Each row is a point on a tangle of strands that fork and nearly touch. The rows are in no order.
Two points are linked if the straight distance between their rows is under 43.8. Some points are linked to none.
Z883: -7, -14, 15, -3, -1, 10, 13, 3, 6, 10, -4, 5, -3, -9, 10, 10, 8, -11, 0, -1, 1, -8, 17, 6, 8, -10, 2, 7, -27, 5, -18, 12, 35, 2, -7, -1, -2, -26
Z627: 9, -1, -11, -11, 6, -6, -7, 11, 22, 8, 11, -18, -24, -11, 0, -12, 10, 5, 16, 26, 9, 12, -18, 0, -2, -6, 3, -1, -3, -4, 2, 17, 14, 1, -3, -9, 13, 1
Z69: -11, 8, -21, -5, -5, 10, -12, 21, -16, -5, -1, -8, -22, -14, 13, 4, -17, -16, 13, 23, -8, -15, -13, 0, -18, -14, -5, -9, -9, 2, 1, 2, 0, -6, 7, -11, -17, 12
Z728: -3, 9, 17, 9, 2, -8, 0, -9, -1, -2, -7, 11, -2, -19, -16, 1, -2, -11, -3, -28, -5, 2, 10, -9, 18, -1, -7, 16, -4, 11, 6, -12, -3, -11, 2, -5, -15, -13
Z49: -11, -5, 6, -10, -6, 3, 4, 6, 4, -3, -10, 2, -16, -15, 2, 7, -10, -20, 8, 3, -8, -17, 8, 5, 4, -18, -6, 5, -27, 15, -11, 4, 19, -10, -1, -14, -11, -16
Z424: 11, -4, -18, -4, -3, 12, 8, 8, -8, -8, -4, -6, 1, 14, 6, 7, -8, -14, 7, 26, 3, -3, -26, 2, -30, 6, -5, -6, 13, -19, 2, -2, -9, -4, -2, -1, 14, 18
Z695: 0, 7, -8, 5, 6, -8, 13, -5, 5, 13, -6, 2, -4, -7, -14, 0, -6, 16, 15, -6, 7, 16, -17, 3, 6, 19, 6, 6, 11, -14, 2, -20, -22, 0, -3, 5, -2, -3
Z817: -2, -2, 13, 8, 11, -3, 15, 2, 15, 24, 7, 17, 0, -6, -3, 7, 12, 5, 1, -19, 2, 15, 22, 4, 16, -4, 12, 16, -17, 3, -10, 15, 15, 9, -10, 11, -4, -28
Z299: -3, -1, 2, 14, 13, -18, 26, 3, 4, 19, 1, 14, 21, 8, -13, 5, 0, 25, -1, -21, 5, 23, 3, 15, 1, 9, 22, 7, 6, -11, -3, 4, -18, 4, 1, 14, 7, -12
Z408: -3, 2, 7, -1, -12, 10, -8, -1, -14, -24, -6, -3, 15, -1, 9, 10, 10, -11, -6, 0, -3, -17, 7, 2, -7, -3, -18, -4, 8, -11, 2, -6, 3, 8, -3, 13, 7, -1
Z224: 7, -12, 9, -7, 6, 3, 1, -3, 9, 5, 12, -1, 1, 8, 3, -4, 21, 18, -14, 3, 5, 10, 10, -1, 3, -4, 7, -2, -2, 4, 0, 22, 21, 9, -5, 4, 10, -5
Z328: 0, 4, 2, 6, -1, 0, 16, -5, -11, -1, -8, 11, 24, 7, -7, 7, 0, 14, -9, -12, 4, 5, -1, 7, -8, 9, 6, 0, 17, -17, -1, -10, -21, 2, -4, 9, 8, 5
Z59: 11, -8, -21, 2, -1, 8, 14, 8, -3, 2, -5, -1, -2, 13, 4, 10, -17, -12, 16, 23, 3, 5, -29, 4, -31, 12, 1, 1, 10, -17, -2, -7, -10, -10, -6, 1, 9, 12
Z64: 7, -21, -17, -4, 5, -15, 9, -7, 21, 12, 0, -1, -2, 14, -5, -6, -9, 8, 18, 17, 2, 19, -19, 9, -14, 12, 5, 5, 12, -11, -4, -5, -4, -3, -3, -3, 16, 5
Z257: 2, -6, -6, 5, -2, -4, 20, -12, -6, 1, -10, 12, 24, 16, -5, 8, -13, 1, 2, 0, 4, 4, -10, 7, -9, 7, 1, 3, 16, -10, -8, -17, -26, -3, -6, -2, 7, 7
Z309: -3, -2, 2, -3, -11, -1, 5, -9, -8, -13, -8, 5, 12, 8, 0, 10, -10, -21, 4, 2, -4, -12, 2, 3, -4, -7, -17, 1, 1, 6, -5, -10, -12, -6, -5, -8, 2, -1
Z560: 0, -15, -11, -15, 0, 4, 7, 20, -1, -7, 0, -10, -17, 3, 10, 5, 0, -8, 10, 27, 1, -6, -10, 8, -21, -17, 1, -5, -16, 2, -6, 20, 23, -4, 1, -20, 8, -1
Z788: 8, 4, -12, 0, 1, 16, 9, -1, -8, -3, -8, -1, 9, 7, -3, 2, -4, 7, -5, 8, 15, -2, -22, 0, -19, 20, 9, -6, 25, -30, 4, -16, -16, 4, 1, 12, 10, 25
Z230: 0, 12, 6, 5, -1, 12, 10, 4, -15, -7, -7, 5, 22, 0, -6, 4, 11, 10, -12, -13, 12, 0, 1, 5, -11, 13, 7, -4, 17, -28, 1, -5, -11, 10, -1, 22, 12, 7
Z11: -2, 5, 25, 16, 4, -7, 9, -7, 3, 3, -13, 15, -2, -18, -13, 3, 2, -25, 0, -32, -3, -1, 15, -5, 19, 1, -5, 20, -13, 10, -3, -7, 9, -11, -1, 0, -10, -25
Z70: 3, -7, -6, -7, 7, -5, -4, -4, 8, 9, 12, 7, 4, 8, -5, -6, -1, 29, -5, 0, 0, 16, 2, 2, -1, 2, 15, 1, 11, -4, 1, 5, -4, 5, -2, 2, 2, 8
Z562: -8, -1, 8, -9, -2, 21, -3, 14, -8, -9, -6, -5, 8, -15, 13, 10, 16, -8, -2, 4, 5, -16, 9, 2, -12, -6, -3, 1, -11, -10, -15, 13, 35, 10, -3, 12, 6, -10
Z854: 4, 9, -17, 4, -4, 13, 5, -2, -10, 0, -8, 3, 4, 1, 0, 7, -15, 6, 3, 9, 12, -5, -25, -3, -15, 17, 8, -3, 23, -21, 8, -25, -24, -2, -3, 7, -5, 21
Z549: 9, -8, 4, -7, -4, 2, 3, -7, -1, -7, 1, -5, 13, 14, 4, -4, 11, 7, -9, 7, 1, 3, -1, 4, -5, 3, -6, -7, 6, -5, 0, 6, 5, 2, -5, -2, 19, 6
Z188: 2, -14, 5, -8, 3, -6, -2, -8, 14, 6, 12, 3, -2, 10, -3, -6, 7, 19, -4, 1, -1, 13, 11, 1, 9, -5, 5, 0, -3, 10, -1, 11, 10, 5, -3, -2, 3, -5
Z557: 9, 6, -9, 7, 12, -1, 14, 12, 5, 18, -2, 2, 3, -5, -6, -2, 5, 12, 14, -1, 15, 19, -14, 6, -6, 21, 21, 6, 6, -31, -10, -2, -4, 6, -9, 12, 16, -2
Z2: -1, 4, 8, -3, 8, 0, 6, 2, 10, 13, 5, 9, -5, -12, -4, 2, 7, 8, 5, -11, 2, 12, 11, 1, 11, -2, 6, 12, -10, -1, -10, 8, 12, 5, -12, 5, -2, -17
Z733: -9, 10, -5, -14, -3, 18, -11, 15, -10, -6, -2, -3, -4, -24, 8, 4, -3, -4, 6, 7, 0, -13, -1, -4, -9, -7, 0, 1, -6, -6, -8, 1, 15, 1, -2, -1, -6, 5
Z359: -8, 0, 6, 13, 13, -18, 21, 3, 8, 21, 3, 18, 14, 0, -16, 8, 2, 20, 2, -26, 3, 20, 13, 9, 7, 2, 19, 12, -1, -1, 0, 8, -13, 3, -3, 12, -3, -21
Z271: -11, -11, 9, 1, -11, -7, -13, -15, 1, -9, -9, 7, 4, 3, -3, 4, -14, -30, -5, -2, -6, -28, 17, -8, 14, -23, -6, 6, -13, 32, -1, -9, -2, -12, 7, -21, -17, 1
Z366: -5, -2, 7, -5, 1, 12, -3, 3, -11, 1, 5, 15, 19, 0, 1, 9, 7, 18, -19, -12, 1, -2, 21, -3, -10, -6, 14, 3, 8, -5, -1, 12, 8, 6, -3, 13, -3, 1
Z351: 1, 8, 7, -5, 2, 13, -9, 4, -11, -6, 7, 2, 13, -2, 1, -2, 14, 18, -20, -10, 6, -2, 14, -5, -9, 1, 7, -5, 11, -7, 4, 10, 6, 11, 1, 19, 2, 8
Z822: -5, -2, -1, -8, -2, -1, 7, 6, 9, 4, -5, 3, -17, -9, -1, 3, -11, -12, 21, 7, -4, 0, 1, 7, 0, -8, -3, 7, -18, 6, -11, 3, 7, -9, -9, -12, -1, -13
Z734: 10, 3, -7, -3, 6, 7, 7, -3, -3, 1, -2, -2, 10, 9, -8, -9, 3, 24, -15, 1, 10, 8, -15, 3, -14, 18, 16, -6, 24, -24, 7, -4, -16, 8, 6, 13, 11, 26
Z466: 2, 0, 1, -10, -8, 11, -4, 11, -9, -18, -2, -15, 0, -2, 11, 4, 11, -12, 2, 14, 3, -13, -3, 2, -13, -7, -13, -10, -4, -6, 0, 9, 16, 3, -1, -2, 13, 0
Z950: 8, -3, -15, -12, 0, 16, -19, 18, -9, -15, 3, -15, 3, 7, 11, -6, 2, -5, -5, 27, 12, -14, -12, -11, -27, 0, 8, -10, 12, -15, -2, 9, 13, 4, 9, -5, 18, 28
Z5: 5, 0, 3, 8, 16, -9, 23, 7, 5, 15, 4, 9, 17, 10, -10, 1, 9, 29, -9, -17, 6, 22, 1, 13, -6, 12, 22, 4, 8, -18, -1, 13, -8, 8, 0, 20, 14, -4
Z335: 1, 13, -2, 1, -9, 0, -15, -1, -6, -9, 3, -11, -6, -4, 6, -8, -4, -5, 0, 2, -7, -5, -4, -7, 11, 4, -12, -8, 0, 1, 8, -10, -10, -3, 3, -9, -4, 9
Z262: -4, 3, -15, -8, 0, 22, 2, 28, -15, -9, -8, -7, -4, -7, 6, 11, -5, -19, 14, 21, 6, -9, -14, 2, -36, -2, -1, -2, 0, -22, -9, 8, 11, -1, 1, 3, 9, 9
Z990: -14, 2, -20, 8, -10, -10, -10, 17, -11, -8, -2, -9, -29, 8, 11, -2, -19, -30, 7, 20, -16, -26, -6, 2, -3, -25, -9, -13, -22, 22, -2, 5, -9, -11, 20, -26, -20, 8
Z350: -2, -2, -15, 1, -2, -12, -4, -8, 12, 8, -4, 4, -14, -5, -9, -2, -26, -4, 25, 8, 0, 5, -13, 0, -2, 3, 1, 7, 4, 9, 0, -19, -21, -12, -4, -10, -13, 2
Z362: -4, 6, 8, -1, -1, 2, -17, -1, -4, 3, 11, 3, -5, -13, 5, -4, 5, 9, -12, -10, -7, -2, 14, -10, 19, -8, 3, 0, -8, 12, 4, 3, 10, 3, 1, -1, -16, -3
Z139: 3, 9, 8, 4, 14, -12, -6, -2, 13, 11, 21, 4, -9, -2, -5, -6, 12, 23, -13, -20, -5, 15, 11, -7, 22, -3, 3, 3, -2, 16, 15, 15, 0, 10, 4, 15, -13, -7
Z953: -2, 13, -22, 1, -11, 15, -12, 6, -15, -7, -1, -3, -2, -5, 11, 7, -20, -13, 8, 17, 0, -16, -18, -9, -15, 0, -4, -7, 13, -11, 8, -17, -18, -3, 2, -2, -14, 20
Z513: -3, -2, -3, -2, -2, 0, 11, 5, 2, 7, -8, 7, -2, -5, -1, 6, -12, -10, 21, 3, -1, 4, -1, 6, -5, 1, 2, 8, -8, -6, -14, -3, -2, -9, -13, -9, 3, -9
Z541: -1, -7, -22, 4, -5, -13, -12, -8, 10, 8, 3, 0, -12, 8, 2, -5, -28, -3, 21, 19, -4, 0, -14, -3, -2, 1, 2, 1, 6, 12, 0, -15, -22, -10, 1, -14, -13, 13
Z896: 4, 4, 14, 11, -1, -7, -5, -16, -5, -8, 2, -4, 8, 8, -3, -8, 7, 2, -18, -19, -9, 5, 7, -3, 16, 7, -16, -6, 6, 13, 15, -7, -8, 0, 8, 4, -3, 1
Z439: -7, -7, 11, 1, -10, -5, -3, -17, -5, -12, -10, 9, 13, 3, -5, 9, -10, -26, -3, -7, -5, -19, 15, -4, 7, -16, -15, 7, -2, 20, -1, -12, -7, -9, -1, -13, -10, -3
Z199: -3, 2, 4, 15, 2, -23, -15, -15, 8, 3, 6, -4, 4, 13, -8, -19, -4, 9, -10, -16, -12, 10, 5, -4, 28, 8, -2, -1, 3, 19, 12, -9, -24, -1, 19, -8, -11, 8
Z32: -8, -9, 16, -4, -5, 0, -2, -6, 8, -3, -8, 5, -14, -10, -1, 3, -6, -18, -2, -6, -7, -17, 16, -2, 16, -15, -5, 7, -24, 25, -5, -2, 21, -9, 2, -12, -14, -16
Z905: -2, 3, 16, 11, -3, -4, 13, -3, 0, 3, -13, 7, 5, -7, -4, 3, 2, -22, 8, -18, -2, 1, 12, 5, 11, 5, -7, 10, -15, 2, -11, -4, 3, -8, -9, 0, 4, -22
Z711: 4, -2, 12, 4, -4, -1, -11, -12, -6, -9, 6, -9, 5, 10, 10, -7, 17, 5, -20, -4, -6, -3, 10, -4, 11, 1, -12, -14, 3, 11, 10, 5, 9, 5, 3, 5, 4, 0
Z892: -3, -10, 8, -8, -2, 12, 9, 10, 0, 0, -3, 0, 2, -6, 12, 9, 11, -6, 2, 7, 3, -8, 10, 5, -4, -7, 1, 2, -18, -4, -16, 15, 32, 3, -9, -3, 7, -15
Z60: 3, 19, -1, 2, 6, -1, 7, -2, -1, 6, -2, -1, -4, -12, -13, -2, 3, 16, 4, -11, 6, 14, -13, 0, 12, 17, 2, 2, 9, -13, 7, -14, -17, 4, -2, 7, -1, -1
Z591: -6, -17, 22, 11, 1, 6, 9, -15, -4, 2, -5, 9, 5, 4, 6, 10, 15, -9, -18, -15, -5, -6, 27, -3, 6, -5, -7, -2, -6, 16, -1, 7, 25, 3, -4, 13, -3, -25
Z383: 1, 12, 5, -5, -2, 18, -4, 8, -11, -10, -3, -3, 14, -6, -2, 0, 16, 5, -7, -5, 12, -5, 5, -3, -13, 8, 1, -3, 11, -22, -2, 3, 6, 11, -2, 19, 12, 7
Z425: -1, -2, -13, 5, 2, -12, 10, -9, 9, 12, -8, 5, -6, -3, -12, 2, -18, 7, 24, 3, 5, 12, -18, 4, -1, 15, 4, 9, 11, -5, 0, -23, -23, -6, -5, -1, -6, -1
Z879: 12, 11, -4, 1, 3, -8, -2, -9, 11, 3, 3, -20, -10, -1, -7, -20, 8, 9, 1, 1, -2, 16, -21, 0, 20, 16, -9, -7, 8, -7, 18, -9, -15, 6, 8, -1, 5, 9
Z379: -4, 1, 1, 9, 7, -26, -12, -11, 16, 9, 14, 1, -4, 8, -12, -16, -1, 19, -5, -17, -10, 16, 8, -3, 26, 3, 4, 1, 3, 19, 13, -1, -17, 4, 13, 1, -11, 1
Z846: -4, 19, -1, -11, 1, 17, -13, 10, -7, -1, 2, -2, -4, -26, 2, -1, 3, 6, 2, -3, 4, -4, 0, -9, 0, 0, 2, 3, -1, -8, -3, -1, 9, 4, -5, 5, -7, 4
Z614: -1, 16, -11, 2, -12, 6, -15, 0, -11, -11, 0, -9, -2, -2, 7, 0, -12, -14, 3, 8, -5, -12, -11, -6, 2, 2, -12, -9, 6, -5, 10, -17, -20, -2, 4, -8, -8, 14
Z83: -6, 7, 15, 5, -6, -5, -13, -7, -5, -8, -9, 7, -3, -23, -8, 2, -8, -23, -5, -20, -11, -14, 11, -12, 16, -12, -11, 13, -7, 12, 6, -15, 5, -13, 4, -11, -21, -6
Z322: 1, -2, 7, -7, -8, 3, -7, 2, -5, -14, 1, -13, -8, -1, 12, -1, 8, -9, -3, 7, -4, -13, 2, -1, 4, -8, -14, -10, -11, 10, 2, 5, 17, 0, 0, -7, 2, -5
Z108: 11, -11, 4, -6, 5, 4, 9, 2, 4, 2, 3, -1, 12, 11, 2, -2, 17, 11, -7, 7, 7, 12, 2, 4, -9, 5, 8, 1, 4, -13, -7, 16, 15, 3, -8, 1, 25, 1
Z314: -7, 4, 16, 10, -1, -1, 10, -5, -11, 3, -8, 14, 20, -6, -6, 11, 7, 1, -10, -25, -3, 1, 20, 1, 3, -3, 0, 9, 3, 0, 1, -3, -4, -2, -7, 10, -6, -14
Z28: 11, -5, -19, -9, -2, 12, -8, 11, -7, -12, 2, -11, 0, 15, 12, 1, -6, -8, -2, 30, 6, -9, -22, -4, -30, 2, 2, -10, 13, -14, 2, 3, 1, -2, 4, -6, 15, 28
Z422: 5, -12, -10, -5, 4, -10, 5, -9, 11, 8, 3, 4, 4, 13, -6, -6, -6, 18, 7, 7, 0, 16, -8, 7, -5, 8, 6, 3, 12, -6, -3, -5, -8, 0, -4, -3, 9, 6
Z494: 10, -3, 5, -2, -7, -2, -6, -13, -3, -9, 3, -14, 10, 15, 7, -10, 13, 4, -15, 6, -3, -1, -2, 1, 5, 3, -14, -14, 7, 3, 8, 3, -1, 3, 3, -3, 13, 10
Z220: 2, 3, -7, -11, -6, 17, -18, 15, -12, -22, -1, -19, 4, 1, 12, -2, 9, -7, -2, 21, 9, -20, -6, -6, -21, -6, -5, -13, 6, -14, 0, 8, 14, 8, 8, 2, 13, 17
Z234: 2, -2, 16, 3, -4, -2, 10, -6, 2, -5, -8, -2, -1, 2, 0, 1, 7, -17, 3, -8, -3, -2, 8, 5, 8, 3, -16, 2, -13, 8, -5, 0, 10, -5, -8, -2, 8, -18
Z651: -5, -19, 19, 5, 5, 6, 15, -6, 14, 19, 0, 14, -4, -1, 1, 9, 9, -6, -4, -10, 1, 2, 27, 2, 15, -10, 9, 12, -24, 13, -14, 13, 27, 6, -6, 5, -6, -32
Z724: 5, 10, 7, -5, 13, -2, -3, 3, 12, 12, 16, 4, -11, -10, -4, -3, 18, 20, -7, -12, 2, 14, 9, -6, 16, -4, 4, 7, -6, 8, 1, 15, 13, 12, -5, 13, -7, -9
Z500: 3, 3, -9, 3, 4, 2, 13, 9, 3, 13, -3, 3, 0, -6, -1, 3, -5, 0, 22, 4, 7, 14, -11, 7, -9, 14, 11, 7, -1, -20, -12, -3, -2, -3, -13, 1, 12, -6
Z575: 5, 18, 3, 5, 6, -7, 3, -7, 2, 0, 1, -6, -5, -7, -14, -10, 3, 13, -5, -17, 0, 15, -14, -3, 22, 17, -7, 0, 9, -6, 17, -16, -20, 5, 8, 3, -4, 2
Z24: -7, -5, -16, 2, -10, -12, -8, 2, -2, -9, 0, -6, -16, 21, 9, -3, -23, -29, 11, 21, -10, -21, -4, 1, -1, -20, -9, -11, -15, 28, -4, 3, -16, -10, 14, -28, -12, 9
Z63: 10, 3, -3, 3, 15, -8, 16, 7, 12, 18, 3, 3, 8, 2, -10, -5, 14, 23, 2, -6, 12, 25, -9, 8, -4, 16, 20, 6, 9, -25, -5, 9, -2, 11, -4, 16, 18, -1
Z488: 11, -17, -19, 4, 5, -7, 15, 2, 11, 12, -5, -1, -2, 13, -1, 2, -13, -1, 20, 20, 4, 16, -28, 9, -23, 17, 8, 7, 10, -17, -5, -8, -7, -7, -6, 1, 15, 7
Z617: 6, 2, -3, -2, 7, -6, 2, -5, 1, 4, 7, 1, 11, 11, -7, -9, 2, 32, -15, -7, -1, 13, -3, 5, -2, 9, 12, -7, 17, -7, 11, 3, -18, 7, 8, 10, 3, 16
Z520: 2, 7, -20, 0, -6, 11, -10, 2, -10, 3, 0, 3, -3, -7, 7, 6, -21, 0, 10, 14, 4, -6, -17, -8, -15, 4, 7, 1, 14, -9, 2, -19, -16, -7, -4, -3, -14, 18
Z601: -5, 0, 7, 5, 15, -22, 13, -3, 20, 17, 12, 13, 1, 1, -19, 1, 5, 22, 0, -24, 0, 22, 12, 5, 14, 0, 9, 12, 1, 9, 6, 10, -9, 7, 0, 15, -5, -18
Z496: 5, 0, -7, -12, 6, -1, -13, 7, 16, 6, 15, -8, -19, -10, 5, -11, 7, 14, 8, 14, 5, 8, -3, -4, 7, -6, 8, 0, -6, 2, -4, 12, 17, 6, -4, -6, 2, 2
Z446: 2, -4, -6, 2, -7, 0, 17, -7, -8, -6, -8, 9, 19, 14, 0, 10, -12, -14, 9, 5, 1, -4, -7, 7, -12, 2, -7, 2, 8, -9, -10, -12, -19, -6, -9, -4, 10, 3
Z795: -11, -17, 14, -3, -5, -6, -9, -12, 15, -1, -13, 11, -9, -5, -13, 1, -13, -27, -1, -6, -2, -21, 20, -6, 18, -22, 6, 12, -23, 36, -5, -7, 8, -13, 7, -20, -18, -8
Z505: -5, -10, 17, 3, -2, 10, -4, -7, -10, -7, 0, 1, 7, 1, 13, 10, 21, 1, -20, -7, -2, -11, 22, -4, -1, -7, -8, -8, 1, 6, 1, 10, 28, 9, -2, 18, 0, -14
Z649: -5, -1, 12, 4, 3, 3, 1, -2, -8, 2, 10, 11, 17, 5, 0, 7, 7, 20, -26, -20, -7, 2, 24, -3, -2, -8, 9, -4, 6, 13, 17, 15, -1, 2, 2, 19, -9, -4
Z611: -5, -8, 12, 3, -9, 5, -18, -7, -13, -15, 4, -5, 9, 5, 17, 1, 14, 0, -20, -2, -6, -17, 17, -6, 5, -9, -10, -13, 2, 11, 5, 2, 19, 7, 5, 7, -3, -1
Z725: 7, 15, -2, 4, -4, -3, -17, -3, 1, -4, 7, -20, -9, -2, 5, -17, 6, 2, -4, 2, -6, 4, -10, -7, 19, 10, -10, -10, 1, -1, 12, -5, -10, 1, 8, -6, 1, 12
Z440: 3, -2, 0, -2, -12, -7, -8, -2, -1, -16, 1, -17, -9, 14, 9, -5, -2, -18, 1, 14, -7, -14, -3, 1, 4, -8, -20, -14, -10, 16, 5, 3, -1, -6, 8, -19, 4, 3
Z923: 3, 12, -6, -12, 7, 10, -13, 9, 4, 5, 11, -4, -11, -16, 2, -8, 7, 16, 3, 5, 8, 7, -2, -9, 3, -1, 9, 1, -1, -4, -5, 7, 13, 7, -5, 2, -1, 7
Z3: -2, -1, -3, 1, -9, -11, -10, -4, 2, -14, -3, -8, -13, 13, 3, -6, -17, -28, 7, 10, -9, -17, -2, -1, 8, -10, -17, -7, -14, 26, 0, -3, -12, -12, 12, -23, -7, 5
Z330: -1, 7, 2, 3, 12, -18, -2, -4, 12, 10, 16, 4, -2, 1, -13, -8, 4, 30, -8, -20, -6, 19, 6, -1, 18, 2, 7, 2, 5, 11, 16, 7, -14, 7, 7, 12, -10, -3
Z634: -13, 1, -22, 2, -6, -4, -10, 22, -11, -4, 0, -10, -32, -3, 14, -1, -17, -17, 12, 26, -12, -18, -10, 4, -10, -23, -3, -13, -20, 16, -1, 9, -1, -10, 14, -23, -20, 8
Z889: -8, 12, -16, -8, -4, 17, -22, 19, -13, -8, 2, -11, -9, -17, 14, -3, -8, -5, 9, 18, 1, -14, -9, -8, -12, -6, 1, -8, -3, -6, -3, 0, 5, 0, 4, -4, -8, 18
Z604: 1, -2, 14, 13, -2, -16, -12, -20, 4, -8, 0, 1, 3, 13, -8, -13, -4, -10, -12, -17, -8, 1, 9, -6, 24, 5, -13, 0, -1, 28, 9, -10, -13, -6, 16, -10, -8, 3
Z776: 0, -13, 23, 8, 0, 2, 9, -13, 2, -2, -7, 1, -6, 2, 6, 4, 16, -18, -9, -10, -4, -7, 18, -1, 11, -2, -13, -2, -14, 17, -4, 6, 28, 0, -5, 6, 4, -27

A fork is a point with three links, a tip a point with one. Leave the first point through the second and follow the links. Name the first fork or tip that comes.
Z892; Z883 => Z330
Z425; Z695 => Z70
Z83; Z728 => Z711
Z2; Z817 => Z562

A fork is a point with three links. Follow the links from the first point to the second and name the forks in between, in order.
Z905; Z59 => Z711, Z70
Z549; Z728 => Z711
Z617; Z299 => Z70, Z711, Z330
Z488; Z905 => Z70, Z711
Z271; Z2 => Z330

Name the points in between on the shortest way along the links from the first point to the second, in order.
Z234; Z711 => Z776, Z591, Z505, Z611
Z711; Z2 => Z896, Z604, Z199, Z379, Z330, Z139, Z724
Z366; Z822 => Z351, Z383, Z230, Z328, Z257, Z446, Z309, Z439, Z271, Z795, Z32, Z49
Z11; Z788 => Z905, Z234, Z776, Z591, Z505, Z611, Z711, Z494, Z549, Z108, Z224, Z188, Z70, Z617, Z734
Z488; Z520 => Z64, Z422, Z70, Z617, Z734, Z788, Z854
Z990; Z70 => Z24, Z3, Z440, Z322, Z466, Z220, Z950, Z28, Z424, Z59, Z488, Z64, Z422
